A landscape with many valleys, sampled at points; each row gives a point and its height.
A ball rolls from a point to the lowest of its 2 nearest points, and stops where none of them is lower. Distance is the straight distance between rows; heights are no part of it.
q263: [ 92 123 165 146 145 151  67 124  71 147 109 137 186  74 120 136 191 103
 146 122  93  82 166 109 126 126]  height 639
q149: [190 145  79 102 115 147 162 143 148 136 123 159 117 151 132  64 149 219
 194 161 114  91  92 173 127 121]  height 462
q60: [106 134 143  78 122 155 139 169 156 119 127  85  76 178 121 150  92  98
 122 127 158 198 125  98 121 153]  height 498
q248: [117 102 174 168 158 134 116 114 118  91 155 171 148 167 120 151 101  78
 101  68 137 155 129 105 115 127]  height 358
q253: [130 139  92 139 145 117 143 109 138 136 143 135 137  76 123 140 120 103
 110 148 109  64 128 186 147 113]  height 324
q147: [ 99 153 137 187 106 115  99  76  84 141  83 130 124 112 126 113 155 193
 123 136 136 112 122  80 128 148]  height 522
q855: [171 101 132  85 124 138 164 147 167 118 175  81  86 188 122 109  91 136
  97 180 116 121 109 161 132 139]  height 182
q857: [175 108  97 117 105 168 170 166 119 174 136 118 118 119 114  82 125 144
 146 178 139  72  91 164 151  92]  height 234
q531: [118 139  65  71 128  96 146 148 189 165 160 126 115 103  94 120 155 172
 135 175 155 145 130 169 119 131]  height 171
q366: [139 133 107 143 171 101 159 104 125 121 133 135 134  70 112 188  91  96
 100 115 119  73 146 168 147  82]  height 290
q398: [149 122 162  96 126  88 145  75  94  87 140  67  93  75 141 186 110 105
 103 125  90 119 146 181 126 103]  height 560
q828: [121 106 116  68 104  66 128 154 196 137 195  90 111 155 116 132 104 163
  75 182 118 126 152 151 124 158]  height 414
q528: [145 110  91  64 106  79 112 148 153 167 159 149 138 108  98  81 176 160
 166 114 148 205 147 190 119 112]  height 331
q110: [119 104 117  80 110 100 133 168 167 136 179  69 111 126 124 143 103 140
  69 178 119  81 140 157 129 152]  height 373
q119: [133 161 108 122 162 123 136 108 142 105  88 121  83 195 144 125  99 176
 156 115 141 122  98 116 132 160]  height 255
q137: [ 99 126 170 125 116 141  98  89  77 140 119  95 130  72 116 160 152 100
 114 141 132 122 148 107 125 124]  height 204
q777: [122 121 184 122  75 106 143 105 129  88 132  81  70 126 165 156  97 101
 104 101 141 164 117  87 121 158]  height 526
q114: [121 136 116 183 103 145  93  80  68 188 100 135 108  66 106 131 195 146
 145 168 126  82 136  88 131 107]  height 275
q530: [156 122 154 120 116 140 150 139 138  91 123  84 100 169 164  91 100 106
 121 136 106 137  98 145 125 143]  height 268
q737: [135 127 106 199 106 133 102  70  78 175 102 179 116  74 103 102 166 156
 162 142 131  90 123 110 129  92]  height 296
q448: [138  92 159 152 165 109 126  92  72 142 118 157 146  84 104 159 106 112
 117  86 154  86 143 132 155  73]  height 201
q466: [126 117 151 130 107  68 119  77 116 109 149  88  83  87 150 162 111 110
  95 116 100 115 134 155 123 131]  height 549
q518: [137 135 119  80 124 103 158 146 179  94 178  95  87 159 137 148  98 100
 102 153 108 175 124 152 118 144]  height 427
q819: [147 133 139  73 182 153 158 149 136  79 140 113 169 123 137 161 113  68
 122 135  93 131 143 182 145 107]  height 294
q937: [185 140  94 113 126 128 150 126 131 135 109 125 112 188 154  83 126 237
 162 171 122  69  79 158 139 136]  height 450
q926: [118 120 116 111 131 124 125 127 121 133 139  87 129  72 138 138 136 119
  99 169  99  46 137 171 145 123]  height 302
q579: [132  86  98  88 124  80  76 136 118 179 157 115 138  71 113 118 182 131
 134 136 100  88 153 200 134 124]  height 408
q342: [ 87 137 123 149 133 121  93 102 129 142 129 169 160  88 108 121 164 124
 124 126 126 134 142 116 112 149]  height 412
q781: [148 158  88 140 163 170 139 134 162 135 101 202 130 174 101 102 133 137
 203  99 146 160 108 125 118 119]  height 216
q380: [ 83 130 130  92 136 140 107 149 143 169 138 131 159  79  89 132 167  99
 134 124 172 177 150 111 116 128]  height 380
q105: [ 93 148  96 115 116 120 110 150 147 150  93 129 152 120 136  94 169 178
 144 143 129 115 129 129 122 160]  height 382
q517: [146 110 132  99 142  92 129 150 155 133 165 108 139 145 135 120 124  87
 130  84 111 172 131 173 119 122]  height 486
q798: [133 131 178  92 125 134 160  92  82  62 121  91 114  80 163 199 106  89
  96 147 105 120 157 147 125 120]  height 569
q876: [141 102 170 180 142 172 138 147  75 119 104 109 128 165 138 144  77  88
 111 107 163 119 118  61 150  98]  height 488
q87: [130 134 101 141 113 158 122 104 134 173 120 174 139  71  87 105 179 123
 171 128 158 120 135 135 112 102]  height 392
q823: [102 148 152 165 146 169 136  84 101  96 147 151 150  98 121 159 129  92
  99 148 114 137 132 110 116 120]  height 345
q918: [102 148  92 125 140 127 118 102 166 156 144 173 151  68  86 118 180 115
 142 134 126 138 147 147 113 132]  height 402
q90: [110 169 125  88 137 109 110  96 138 126 106 148 144 124 130  86 178 171
 178 125 117 191 122 139 105 153]  height 210
q826: [ 98 146 154 159 107 142 129 109 111 107 112 112 126 130 144 136 114 123
 102 139 132 136 120  85 122 149]  height 557
q97: [104 107 158  89 153 147  98 146 113 166 130 122 184  69 101 138 170  87
 144 108 144 144 160 129 122 108]  height 366
q309: [107 162 141 128 139 173 126 126 138 122 111 129 136 168 114 139 132 125
 136 142 144 187 121  71 113 151]  height 218
q683: [113 119 126 130 119 118 111 183 151 122 100  94 128 181 155  91 119 143
 123 109 124 118 121 118 133 170]  height 528
q347: [135 130 103  89 151  80 131 156 197 107 152 123 103 207 131 105 113 161
 133 121  98 151 123 170 125 162]  height 472
q967: [106 138  99 163 121  45 110 108 158 119 123 128 110 124 154 127 112 143
  87 106 101  91 124 147 123 170]  height 478
q982: [131 128 138  59 112  87 160 134 157  91 194  74  98 116 140 190  87  81
  84 140 111 173 151 149 119 118]  height 404
q980: [142 115 151  84 140  83 116  89 104 155 159 105 133  77 117 141 149  84
 140  88 113 186 150 180 111 100]  height 334
q116: [153 129 149 154 130 158 140 125 114 125 100 119 107 181 132 103 103  94
 142  91 143 172 102 114 129 130]  height 371
q922: [142 126 147 131 161 142 142 108 128 140 152 168 154 125  94 122 119  70
 144  78 144 182 126 138 106 100]  height 375
q952: [142 141  53 125  90 115 111 138 148 144  93 191 133  85 127  85 183 194
 201 133 137  84 135 167 119 118]  height 360
q537: [115 108 168  83 122 126 131 152 119 151 134  65 121 110 119 155 109  85
 100  99 165 168 128 119 130 112]  height 314
q368: [125 136 101  83 105 123 111 102 135 164 129 144 128  66 107  76 207 150
 180 157 116 156 131 164 113 124]  height 315
q85: [145  84 105 102 110  92 132 163 144 169 163  89 117 118 123 119 119 153
  85 153 133  63 129 181 141 125]  height 328
q470: [130 111 159 181 125  89 107  43  72 146 137 153 102  98 115 125 118 114
 115  78 136 137 119 129 128 111]  height 370
q491: [107 134 149 182 117 148 134 128 108  52 139 152 131 142 178 188  83  94
  75 155 109  91 139  70 127 152]  height 505
q544: [136 119 137 125 153 139 125  92 117 159 161 179 166  77  77 137 162  81
 154  80 146 166 145 150 115  83]  height 383
q358: [102 152 135 168 153 202 122 157 141 122 120 171 209 140 117 116 170 104
 142 146 108 139 135  85 125 130]  height 624
q837: [138 120 149  57 167 118 149 125 127 108 159  96 153  82 121 164 136  88
 120 139  90 136 154 192 139  92]  height 313
q560: [154 152 139 177 137 191 169 100  68 110 106 109 144 103 158 155 106  97
 120 176 117 104 124 103 153  89]  height 584
q708: [ 85 118 108 140 137  89  72 122 112 155 125 121 138  65 127 154 157 114
  98 132 101  52 164 147 142 148]  height 440
q184: [ 88 130 157 159 122 129 122  63 109  98 169 155 124 103 102 180 120 116
  75 130 134 149 138 102 100 119]  height 367
q180: [122 161  52  98 132  87 152 104 185 150 127 142  89 115 100 134 131 194
 123 157 160 118 112 164 120 138]  height 215
q328: [149 125  92 135 135 174 139 180 139 159 119 166 166 106 132  89 151 102
 171 119 124  89 116 141 138 106]  height 617
q707: [173 107 104 103  81 170 142 176 128 181 130 121 140 130 123  66 166 183
 164 186 126  75 113 151 136 102]  height 265
q266: [154 104 149 186 150 117 137 144 132  81 119 138 107 173 165 135  65  68
 114  72 116 108 117 117 150 134]  height 460
q100: [133 120 147 180 109 148 121 156  80 174  76 110 148 138 139 108 117 144
 129 111 166 119 116  66 150 117]  height 448
q515: [137 124 163 134 160 136 135 121 130 102 145 146 146 151 133 135 106  56
 126  74 124 176 134 138 113 126]  height 368
q27: [100 144 132 147 137 117 124 114 162 106 121 151 100 186 102 164 100 133
 105  85 165 172 127  83 113 150]  height 319
q549: [122 156 123 151 160 119 125 107 154  70  88 124  62 216 152 163  79 164
 146  97 139 125 115  78 122 168]  height 285
q538: [109 133 139 178 157 138 116 123 150  91 136 176 125 197 111 143  98 105
 106  92 136 151 121  86 118 146]  height 341
q416: [132 110 164 157 139 158 146 135 101 100 132 122 107 161 118 184  55  73
  92 100 179 128 123  69 135 107]  height 508
q39: [139 108 146 102 130 129 138 134 112 114 153  88 140 104 148 113 126 114
 108 163  89  88 122 185 141 117]  height 269
q386: [139 123 126 153 115  76 118  57 112 154 122 159 102 107 104 115 131 140
 129  66 150 170 117 148 108 128]  height 356
q206: [122 153 135 173 138 194 124 156 111 136 112 123 207 115 156 118 156 105
 138 162  85 114 141  87 141 125]  height 629
q145: [150 181  89 145 113 146 144 110 131 136 100 135 148 127 163  69 168 192
 174 174  65  89  99 145 132 131]  height 326
q490: [160 144 111 184 122 130 152  98  92 151  92 160 105 129 133  84  99 150
 156 122 144 119  90 117 142 114]  height 340
q575: [129 127 101  46 144  68 130 151 197 124 189 112 114 170 104 111 130 182
 115 184 120 168 151 162 112 162]  height 446
q936: [100 162 156 181  92 152 123  61  71 119 108 108 116  87 143 148 146 134
 104 184 100 127 134  83 121 138]  height 545
q799: [127 126 124 205 131  85 121 101 110 121  86 157 104 157 156 100  81 161
 120  99 149 103  94  92 144 138]  height 335
q443: [139 110 118  52 135  73 132 145 159 149 178 122 127 149 107  82 155 146
 144 130 134 226 140 175 119 130]  height 342
q191: [160 141 127 156 120 132 157 108 102 133  81 118  83 168 140  97  92 149
 157 105 152 147  86 116 137 123]  height 357
q751: [104 128 150 162 104 129  81  91  69 169 101 110 127  72 130 121 171 128
 131 148 115  96 136 105 134 131]  height 245
q196: [ 93 161 123  98 145 108 119 129 165 112 108 126  82 180 120 167 106 166
 127  98 167 173 127  78 115 174]  height 292
q613: [108 129 172 114 101 128 129 135 145 102 113  88  95 168 138 140 104 109
 113 102 156 191 123  79 113 161]  height 512
q225: [125 108 166 169 171 148 125  97  56 114 118 155 162  96 112 161 112 122
 117 127 130  81 141 104 151  73]  height 239
q486: [165 111  81  93 151 130 126 178 164 139 111 130  98 205 117  94 111 174
 169 122 139 120 110 169 135 151]  height 496
q351: [142 123  98  71  90  96  91 118 123 163 125 155 126  83 106  81 198 171
 194 115 139 178 146 178 111 118]  height 322
q249: [137 143 120 201 132 164 139  62  81 156 131 198 132  77 100 107 163 134
 159 156 116  93 120  94 135  76]  height 312
q735: [143 129 117 105 117 182 144 190 137 176 104 112 149 142 113  94 145 118
 172 130 168 154 109 114 130 118]  height 411
q102: [ 65 152 136 146 117 156 131 121 148  52 168 180 112 187 109 199 101 135
  73 139 134 167 137  55 103 156]  height 304
q356: [126 117 163  91 124 103 143 111 105 117 138  79 111  90 132 204  91  83
  92  97 149 148 149 124 129 104]  height 349
q433: [177 143  59 108 130 148 144 173 153 143  95 165 117 160 129  90 145 198
 202 140 153  83 106 160 139 120]  height 469
q599: [122 112 164 135 155 123 164 132 110  30 121 159 145 123 140 240  68 103
  72 109 126  93 177 106 141 108]  height 543
q285: [155 138 143 176 152 191 133 118  75 133 111 159 192  80 133 126 163 106
 163 148  83  72 141 102 148  71]  height 286
q245: [134 109 139 158 191  97 142  92  94 107 119 162 149  91  94 197  93 113
  97  85 128  69 168 146 158  72]  height 244
q854: [151 119  90  71 149  93 150 150 192 134 172 136 112 188 102 100 127 168
 134 161 120 157 124 187 129 140]  height 461
q894: [120 161 134 151 148 191 129 116 134 134 104 176 165 172  95 119 152 148
 168 122 145 177 116  76 110 130]  height 191
q648: [163 121  57  68 170 125 106 188 186 133 128 163 114 205 120 119 127 201
 197 116 154 104 127 189 134 141]  height 487
q794: [120 140 145 120 157 166 138 151 121  91 119 117 180 111 157 135 128  71
 124 142  85 108 134 150 135 127]  height 272
q899: [142 118 121  88 136 150 161 162 154 120 157  78 113 144 128 143  90  96
  96 162 134 114 109 159 141 125]  height 89
q297: [139 130 127 133 179 158 161 131  96 108  98 129 165  80 131 153 110  99
 129 146 108  53 139 155 165  85]  height 603
q601: [ 91  98 188 216 128 122  79  92  48  95 135 141 142 121 139 141 130 148
  81 129 113  92 130  67 138 114]  height 660
q919: [134 117 104 191 112  56 108 111 114 143  98 149 109 126 148  99  99 160
 112  80 143  85 113 135 147 141]  height 359
q340: [117 130 137 149 136 183 143 149 135 105 122 110  83 189 122 175  73  75
 108 124 154 152 124  80 127 140]  height 529
q271: [174 117 132  82 130 123 155 120 156 108 149 100  79 212 123  88  97 179
 129 160 122 140 101 165 130 146]  height 238
q404: [154 141 159 149 124 189 169 118  95 114 109 102 102 158 138 133  86  69
 122 128 150 164 101 108 135 107]  height 386
q682: [137 108 144  81 143 163 117 168 104 162 132 126 188  93 122  92 169  88
 169 108 122 137 140 154 136 100]  height 355
q513: [136 130 116  85 119 182 150 184 142 173  99  70 111 174 115 115 132 164
 154 156 174 151 111 108 141 134]  height 431
q571: [135 132  98  75 165 142 146 161 188 122 142 101  74 202  95 133 100 122
 151 136 137 186 127 144 129 139]  height 465
q999: [ 79 159 131 107 103 187 131 184 143 111 119  85 121 154 150 178 109 100
  93 182 136 148 143  58 127 167]  height 524
q643: [ 95 133 140  74  74  97 134 161 193  63 172  95  69 157 164 184 101 102
  95 138 110 166 152  88 127 176]  height 127
q327: [140  86 119  63 140  98 130 176 145 169 170  94 150  89 100 148 133 114
 114 128 152 127 149 180 136  94]  height 169
q129: [140 167 124 192 109 185 169 112  95 110 102  99 123 128 166 152 101 120
 102 201 113 120 110  82 144 125]  height 574
q964: [152 137 139 128 145 184 171 118  76  99 111  88 150  85 150 147 120 100
 129 184  97  76 128 153 155  94]  height 594
q48: [144 151  93 102 147 147 147 133 167 142 119 169 135 148 113  76 151 132
 179 115 126 167 111 163 116 132]  height 198
q272: [126 136 102 114 153 120 107 131 155 142 110 197 159 154 100 106 151 144
 181  65 165 197 130 126 106 137]  height 185
q905: [ 90 124 103 143 120  44  89 115 139 139 145 109 113  84 142 151 131 122
  83 121  89  81 147 162 126 151]  height 463
q836: [141 118 106 184 119 125 123 118  95 167  96 180 130 119 114  99 115 153
 139 100 183 105 110 103 145 113]  height 361
q686: [152 122 102 145 169 152 152 153 115 150 120 161 164  83 126 119 118  89
 145 121 130  60 128 152 155  84]  height 611
q52: [174 104 120  63 107 142 153 134 147 162 176 132 130 122 100  60 156 154
 155 175 120 138 112 190 124 111]  height 150
q511: [121  94 151  69 111  97 127 172 157 120 161  66 111 137 138 147 107 100
  92 109 134 148 130 127 130 137]  height 271
q215: [ 98 103 159 216 136 143  83 102  58 137 134 165 166 105 118 129 159 157
 112 135 112  88 129  66 146  99]  height 651
q797: [127 117 162 185 165 178 117  94  49 108 128 166 183  96 111 147 160 118
 132 151  89  75 141  96 149  67]  height 267
q861: [ 91 138 104  85 120 139 116 130 156 179 108 135 142  75  96 120 188 150
 155 147 178 168 146 113 110 134]  height 394
q873: [116 134 143 142 162 157 108 133 143 130 121 196 162 176  91 104 148 117
 161  71 150 193 127 102 106 137]  height 170
q906: [165 140  40  89 147 141 103 194 163 127 104 191 133 170 135 114 143 203
 226 115 162  85 118 169 134 121]  height 477
q814: [158  96 110  82 123  91 112 170 140 164 164 145 156 120 124  72 156 121
 161  91 124 174 133 189 120 117]  height 339
q270: [144 142  63 168  86 135 113 145 126 156  94 199 137  78 139  73 182 171
 194 144 101  58 134 140 121 109]  height 350
q23: [107 161 139 188 123 169 124 105 111 106 105 143 142 166 144 137 132 156
 106 156 124 134 116  63 128 146]  height 568
q752: [107 138 143 103 119 188 150 180 122 116 121  71 125 132 146 174  96  83
  99 165 149 123 128  87 140 131]  height 495
q472: [116 128 143 197 133 135 130 141 148  42 134 161 107 175 181 168  79  79
  91 125 100 106 135  86 130 172]  height 490
q878: [148 173 112 181 134 153 162  88 111 124  95 150 126 144 140  99 113 145
 141 155 111 126  94 110 137 128]  height 325
q923: [109 130 134  98 104 174 142 188 137 160 110  58 112 156 126 140 110 122
 107 163 170 138 112  88 134 138]  height 464
q449: [112 137 137 163 114 133 119 152 116 131  94  92 135 141 167 110 112 124
 107 133 124  96 121 100 142 149]  height 544
q99: [ 92 117 172 133 129 147 130 139 105  33 143 160 149 131 159 225  97  94
  72 126 119  91 165  77 121 134]  height 525
q207: [167  75 126  89  79 115 100 136  91 180 146 102 117  91 114  80 165 158
 143 148 115  88 127 189 129 117]  height 149
q748: [ 80 166 129 135 119 145 126 130 157  78 134 146 117 160 134 174 105 120
  96 148 131 159 141  64 111 175]  height 256
q243: [130 137 154  52 124 131 171 128 126  87 153  80 110  98 132 216  92  80
  93 133 137 161 155 139 129 102]  height 378
q203: [127 161  95  97 154 116 105 100 150 135 107 195 156 122 115 102 181 176
 204  93 156 182 130 142  97 132]  height 197
q451: [132  94 130 101 120  73  98 190 159 130 123 108 134 181 152  85 134 161
 123  95 114 121 124 153 127 177]  height 519
q275: [ 80 131 161 150 105 133 129 101 126  65 198 171 118 140 116 202 102 108
  63 123 133 156 143  77 102 127]  height 347
q140: [132 114 142 132 126  59  98  84 113 163 151 127 130  93 114 135 138 103
 126  66 128 174 141 163 106 114]  height 344
q154: [142 114 166 133 135 104 161 119 126  55 145 134 116 119 150 239  64  78
  84  86 133 112 155 106 133 107]  height 558
q728: [114 111 141  75  90  60 127 175 191  94 191  71  93 155 157 168 100 112
  88 130 110 154 155 115 132 151]  height 211
q489: [132  94  97 133 116  84  84 136 102 174 122 127 127  59 124 107 158 129
 140 116 108  55 135 191 149 122]  height 397
q516: [104  93 171 217 134 137 110 122  76  91 129 151 146 150 143 145  96 128
  87 123 133  94 121  53 148 107]  height 669
q903: [163  98  80 110 110 102 141 147 162 168 158 133 114 134 105  87 121 178
 111 157 141  77 111 194 141 128]  height 288
q224: [139 127 152  74 169  79 131  87 108 111 139 106 147  74 108 183 148  88
 133  99  84 163 177 179 120  85]  height 327
q824: [141 114 115 130 106 120 128 151 131 136 124 107 140 139 149  67 138 169
 128 163  90  76 110 162 140 153]  height 415
q852: [124 104 145  64 144 119 134 166 111 158 129  65 140  74 106 173 128 111
 101 120 152  99 151 155 147 100]  height 220
q428: [126 152  83 127 120 118 107 142 141 151  77 171 146 120 134  99 166 200
 185 118 150 108 119 136 121 138]  height 369
q552: [120 119 155 193 129 152  76 122  58 160 100 146 184  89 136 112 170 137
 146 132  94  67 145  80 145 105]  height 644
q507: [108 106 144 133 155 118  93  88 106 161 159 166 154  66  71 173 161  98
 122  88 150 139 157 138 115  88]  height 393
q333: [123 158  90 111 101 148 138 102 144 153 105 139 129  88 122  87 200 178
 186 175 114 118 125 144 114 124]  height 303
q305: [147 170 125 127 112 177 142 130 114 178  76 129 153 132 124 115 184 190
 191 138 166 166 117  71 118 109]  height 416
q426: [124 141 140 171 147 178 136  73 106 134 143 175 151  83  96 131 149 102
 136 147 132 126 128 115 124  87]  height 329
q809: [127 101  91  68 121 122 134 166 166 188 163 102 120  88  90 125 146 134
 116 161 170 140 132 167 130 116]  height 116
q387: [143 109 132 183 138  96 116 139 134 120 115 152 115 164 147 109  90  98
 118  57 141 124 112 121 138 140]  height 449
q654: [135 113 191 128  95  93 140 109 132  68 163 120 100 120 150 216  77  82
  90  73 144 156 152  90 128 117]  height 570
q165: [106 161 131 183  95 152 140 104  85 135  93  81 127  95 160 143 123 147
  98 193 112  94 126  84 137 132]  height 559
q96: [113 175 124 208 109 145 127  58  89 135  96 140 127 106 131 128 155 185
 126 182 107 113 123  74 127 128]  height 533
q567: [119 148 164 132 120 128 115 111 130  84 112 115 145 149 173  84 136 104
 141 114  80 165 119 128 115 160]  height 237
q625: [144 150 124 162 101 182 138 147 108 177  78 117 145 132 134 101 146 161
 158 134 153 138 110  85 139 113]  height 430
q706: [ 95 149 120 139 106  53 112 116 156 100 100 109  95 148 164 119 117 180
  99 116 117 100 115 117 115 187]  height 493
q204: [153 135 148 114 150 191 186 136 109  84 124 103 118 138 133 177  75  57
 109 143 146 133 122 122 135 103]  height 407
q907: [104 111 172 183 128  86 104  82 111  94 139 148 119 122 138 149 109 112
  88  77 128 119 134  95 118 137]  height 405
q365: [141  96 135 104  92 119 128 136 100 165 127  80 113 105 131  86 129 156
 119 143 132 112 113 159 135 127]  height 192
q660: [ 82 149 124 153 103  85  95  98 116 141  89 107 121 117 145 117 149 187
 109 125 123 102 127 106 119 182]  height 510
q211: [ 99 147 142 102  85 132 135 127 155  62 145 112  96 143 162 175 100  91
  96 143 116 173 139  90 114 170]  height 203
q913: [163 123 111 117 123 136 134 168 149 129 124 116 128 201 142  71 123 201
 135 174  95  74 105 152 139 156]  height 433
q827: [135 106 128 154 145  66 109 160 178 104 133 133 123 181 155 132 101  97
 122  49 111 147 129 136 126 156]  height 439
q112: [119 124 173 165 116  88 119  91 140  81 134 134 109 145 151 127 109  97
 106  73 113 163 123 111 109 151]  height 418
q681: [106 140 114 118 121 100 121 131 151 121 122 108 132 121 149  96 142 147
 119 158  94 115 115 152 121 165]  height 398
q586: [139 113  96 108 148  71 122 161 184 131 155 134 128 183 133 106 125 121
 141  89 104 181 130 177 119 145]  height 480
q92: [136 165  92 143 165 148 136 126 155 118  87 161 120 188 131 104 116 153
 177 109 125 131 102 137 132 155]  height 233
q146: [119 117 158 143 117  74 117 137 179  80 152 128 104 162 164 158  94  86
 109  68 115 157 139 109 120 165]  height 429
q298: [111 104 175 176 134  81  83  45  76 109 156 144 117  94 117 163 134 113
  98  87 102 115 138 121 122 117]  height 387
q148: [119 105  91 176 112  58  87 104  99 164 112 141 104  80 138 114 133 145
 119 103 117  71 134 165 145 138]  height 381
q883: [116 119 114 163 129 157 128 130 129 173 118 171 143 103  92 122 146 137
 142 115 183 115 126  96 125 103]  height 379
q793: [155 149 127 159 119 128 156 119 140  81 118 111  99 178 169  85 106 126
 132 149  74 127  98 156 128 157]  height 289
q554: [168  81 160  69 140  80 126 146 134 122 194  90 151 141 136 111 127 103
 116 117  90 149 143 199 120 107]  height 492
q808: [128 137 108  93 140 150 156 146 186  77 151 103  49 202 131 148  82  98
 129 147 104 188 133 143 125 155]  height 445
q712: [155 125  66 104 119  68 140 132 179 150 154 127  96 148 107 117 122 205
 115 150 151 109 115 189 125 138]  height 254
q359: [136 130 135 144 129 125 143 103 119 144 127 124 116 110 114 127 103 104
 118 103 158 141 113 130 122 116]  height 202
q551: [163  78 123  82 118  95 120 182 153 143 136 117 120 210 123  83 114 184
 134 119 143 117 125 169 133 158]  height 509
q702: [178  79 146  69 106 128 127 118 110 161 176 108 129  96 104  76 154 146
 134 180  99 105 134 199 127 112]  height 117
q697: [143 173 103 159 125 151 161 119 133 115  96 112 125 159 166  94 131 161
 142 170  88 109  94 132 134 145]  height 308
q134: [120 105 149 197 152 112 125 142 136  59 143 157 126 160 153 172  68  73
  81  89 120  92 138  96 139 137]  height 475
q494: [ 93 115 127 141 131 100  88 123 120 154 121 132 156  90 138 115 152 119
 123 104 106  90 150 143 129 149]  height 424
q666: [103 146 158 159 124 178 100 115  90 127 119 129 194  91 131 119 184 107
 138 151  87 129 147  96 122 130]  height 634
q910: [127 107 164 114  82  65 133 108 138 100 149  63  74 115 163 141 104 120
  99 105 120 148 118 133 122 142]  height 537
q642: [ 90 167 119  93 150 147 118 149 170 119 102 112 111 179 122 145 125 149
 139 145 145 176 132  83 119 171]  height 252
q264: [157 102 138  51 125 109 147 161 162 149 179  88  95 173 106 102 124 132
 126 137 152 211 128 155 120 127]  height 362
q598: [ 84 148 157 146  99 179 124 154 110  92 120 112 148 140 167 188 113 101
  79 166 128 126 151  49 120 161]  height 550
q57: [100 140 108  65 143 129 134 181 185 146 144 106 102 166  89 150 114 112
 126 132 160 201 140 114 125 145]  height 479
q897: [150 131 109  91 130 149 161 144 143 147 145 130 135 115 116  79 144 120
 152 142 117 147 108 176 123 112]  height 178
q523: [120 153 150 108 132 119 110 108 135 120 122 143 153 139 140  70 158 118
 152 101 104 199 127 140 108 151]  height 223
q254: [135 146  77 166 105 118 117 123 122 148  98 157 138  91 153  62 168 176
 164 157  80  61 113 151 136 134]  height 338
q866: [157 106 105 104 125 160 169 164 135 167 149  88 107 132 108 118  98 119
 107 156 160 103  91 160 146 106]  height 175
q886: [130 137 152 146 126 157 119 135 107 113 102 120 170 131 166  89 142  93
 140 118  88 121 115 137 128 138]  height 253
q348: [126 160  72  97 141 111 140 116 161 151 107 147 103 131 108 132 132 179
 150 121 184 148 105 139 119 133]  height 246
q123: [124 147 112 112 128 123 156 115 157 142 129 124  99 140 108 127 109 129
 119 119 161 170 109 141 119 134]  height 236
q43: [147 103 141  80 140 118 109 142 120 141 157 123 174 101 137  84 162  96
 163 101  91 148 138 190 127 112]  height 348
q717: [123 108 167 143 136 131 112  94  77 152 122 123 136  83 109 147 127 100
 113 100 161 120 134 111 128  99]  height 156
q788: [121  90 174 182 135 147 103 162  79 145 103 128 161 152 140 122 101 104
 115  83 166 107 126  62 146 114]  height 468
q789: [116 147 115 106 100 166 109 123 125 185  85 134 149  92 105 111 204 191
 182 147 187 163 139  89 112 116]  height 406
q166: [103 136 134  77 134 175 134 178 158 174 117 109 154 123  95 118 151 112
 149 141 174 193 128 103 125 131]  height 396
q946: [ 93 154 151 200 108 188 123 133  99  79 129 139 168 157 160 167 133 138
  87 171 104 124 145  48 122 146]  height 567
q492: [150 106 148 119 109 125 147 128 108 128 130  77 112 125 155  98 105 114
 105 137 113 104  97 157 138 121]  height 235
q429: [135 144 111 144 148 191 125 167 150 150 112 183 182 142 112  92 164  94
 183 127 125 133 125 105 124 119]  height 621
q93: [106 123 133 161 134 104 116  68 120 146 167 161 130  91  78 179 124 110
  93  97 152 151 142 120 112 110]  height 388
q698: [154 128  91 116  81 162 134 155 126 178  99 141 138  82 122  72 191 163
 188 153 128  94 123 141 118  99]  height 291
q432: [122 134 144 181 138 102 122 106 132  90  84 140  88 193 155 131  87 160
 126  87 148 127 107  63 126 156]  height 311

Where does a ball stop that starts at each point below?
q398: q643
q387: q873
q517: q180
q148: q702
q752: q899
q507: q873
q305: q899
q554: q899
q264: q899

Call two points neighbours if one is among the 2 nearest of the other. Go from one point of each pair to the other, from neighbour to neighbour, staying as low as possible. Name the highest point that can't be avoided.
q702 / q180: q253
q448 / q180: q348
q873 / q180: q507
q180 / q643: q537
